Each row is a point on a landscape with many peaks, with its height.
A climber steps from a point to the highest of its 6 nearest points, and stops where none of them is higher. Distance is the straight distance between rows; heights are no part of it.
ruva h=742: -3,11,-16,-12,14,33,38,-31,27,4,-2,-3,-27,43
Raru h=520: -11,-16,3,-36,-35,-36,-23,-12,-59,13,12,-1,69,-13
Fef h=428: 34,20,5,1,18,18,49,-23,11,-55,-43,-44,-27,16
gasi h=533: -8,10,-4,0,8,23,25,-37,10,-5,-5,-20,-3,20
pafuf h=514: 15,27,12,-47,-2,28,79,-21,24,-43,-23,3,-51,25
lav h=616: -37,-2,-8,9,-22,10,-15,-23,8,32,27,32,17,-17
foror h=576: 1,7,9,0,-4,4,3,-33,-22,-15,-19,-49,36,3
ganar h=847: -2,-17,-20,1,14,19,-23,-29,-8,38,22,-11,30,23
sop h=534: -39,0,20,-14,-51,-19,-25,-3,-37,11,19,22,51,-49
kasuz h=42: 83,-2,20,85,46,-54,20,32,27,-36,-52,-42,-17,-3
vugib h=40: 96,-9,-5,39,57,-24,41,19,42,-52,-52,-8,-55,32
zop h=589: 6,7,-22,-12,29,38,31,-19,30,19,3,-4,-33,64
mugi h=366: -32,-37,11,14,-28,-37,-68,26,1,19,42,77,16,-62
fegam h=362: -38,-34,-1,33,-17,-17,-68,28,21,32,42,78,-3,-52
duso h=448: -58,0,8,23,-37,7,-18,10,42,8,1,65,-17,-44
Fof h=503: -50,-9,14,13,-43,-17,-33,-6,-3,17,18,45,27,-58
tulam h=331: 30,0,39,12,-3,-24,-1,33,-47,-51,-50,-110,21,-7
vefak h=332: 72,9,-5,17,46,-1,45,-5,26,-72,-56,-32,-47,28
Ramu h=322: -58,-8,-12,29,-14,13,-30,23,47,26,22,82,-34,-27
mefe h=229: 0,-25,-24,-9,8,-22,-72,21,-21,76,84,61,32,-11
surak h=280: 1,-25,-14,-48,-22,-46,-45,-1,-49,30,52,43,69,-8
zub h=452: 55,-9,3,41,43,-8,9,-7,13,-21,-42,-52,9,35
geb h=226: 60,9,11,38,32,-10,36,-1,13,-64,-55,-60,-25,11
Ruded h=423: 22,5,-18,-38,32,37,58,-6,31,3,-1,11,-58,72
lub h=502: -33,4,-35,7,15,30,-16,-1,20,64,49,32,-21,25
Goneb h=379: 63,-4,-7,-46,47,17,67,3,29,-34,-26,0,-72,69
Kabub h=197: 52,3,37,50,14,-40,12,52,-22,-62,-63,-95,-5,-18
feva h=252: 27,30,17,9,5,14,39,-8,-10,-65,-49,-72,-16,-5
fulu h=705: -21,6,-26,4,13,36,3,-24,24,39,25,11,-13,36
pomi h=168: 0,-16,-7,-62,-55,-88,-42,43,-56,-9,50,84,58,-44
Meto h=539: 8,-20,4,-5,4,-13,-14,-28,-40,1,-19,-41,56,12
gafef h=538: -1,-19,-34,-4,20,10,-49,-14,-12,73,55,10,29,20
Zepu h=554: 1,18,-2,-31,6,36,63,-21,31,-10,-8,9,-44,38
Bag h=690: -25,5,18,-8,-27,0,0,-26,-33,-5,0,-34,41,-23
boli h=629: -24,42,27,-12,-28,23,25,-14,-16,-30,-27,-54,12,-29
nere h=530: -15,3,26,-42,-39,-26,-11,30,-77,-22,-21,-72,64,-12
gab h=395: -23,-13,17,-38,-58,-62,-41,30,-52,6,34,62,60,-64
mem h=398: -19,-29,6,-11,-32,-45,-57,9,-26,27,56,61,40,-42
rodo h=147: 17,23,35,4,-13,11,12,38,-41,-58,-50,-116,-3,-29
Kela h=508: -16,57,22,-20,-26,28,53,-18,-4,-43,-38,-39,-18,-30
tas h=663: -33,20,33,-24,-43,-7,-4,0,-53,-10,-10,-47,47,-38
Ved h=634: -17,-11,-22,2,0,15,-34,-19,-4,57,49,25,19,0
labif h=80: -46,9,-43,31,29,18,-51,69,19,86,52,70,-53,1
Luki h=818: -45,36,27,-4,-45,17,16,-13,-7,-3,-12,-8,18,-51
zovet h=531: -17,27,4,-15,-11,26,43,-33,19,-13,-15,-6,-18,8
koz h=385: -21,-29,-19,8,-4,-13,-64,17,1,66,75,61,11,-25
tinek h=722: 52,12,0,-29,24,17,69,-14,17,-61,-44,-13,-59,35
Tisi h=549: 46,-28,-3,35,48,-7,-19,-10,5,11,-32,-48,34,45
Voke h=264: -41,-39,-11,47,1,-9,-77,52,42,12,17,89,-33,-38
Remap h=535: -30,17,-11,-12,-2,34,40,-19,37,14,10,28,-33,25
dorod h=708: 22,-9,-22,13,45,25,4,-27,17,17,-7,-28,-2,52
lipo h=760: 57,1,-13,-2,53,22,48,-8,35,-22,-30,-16,-51,70
Fuli h=413: -53,-6,-25,19,-7,16,-30,15,29,55,39,65,-28,-11

Where does a climber stop that starts at each point below?
nere -> Luki
geb -> ganar
Ramu -> ganar
Kabub -> ganar
mem -> Luki
Raru -> Luki
feva -> Luki
labif -> ganar
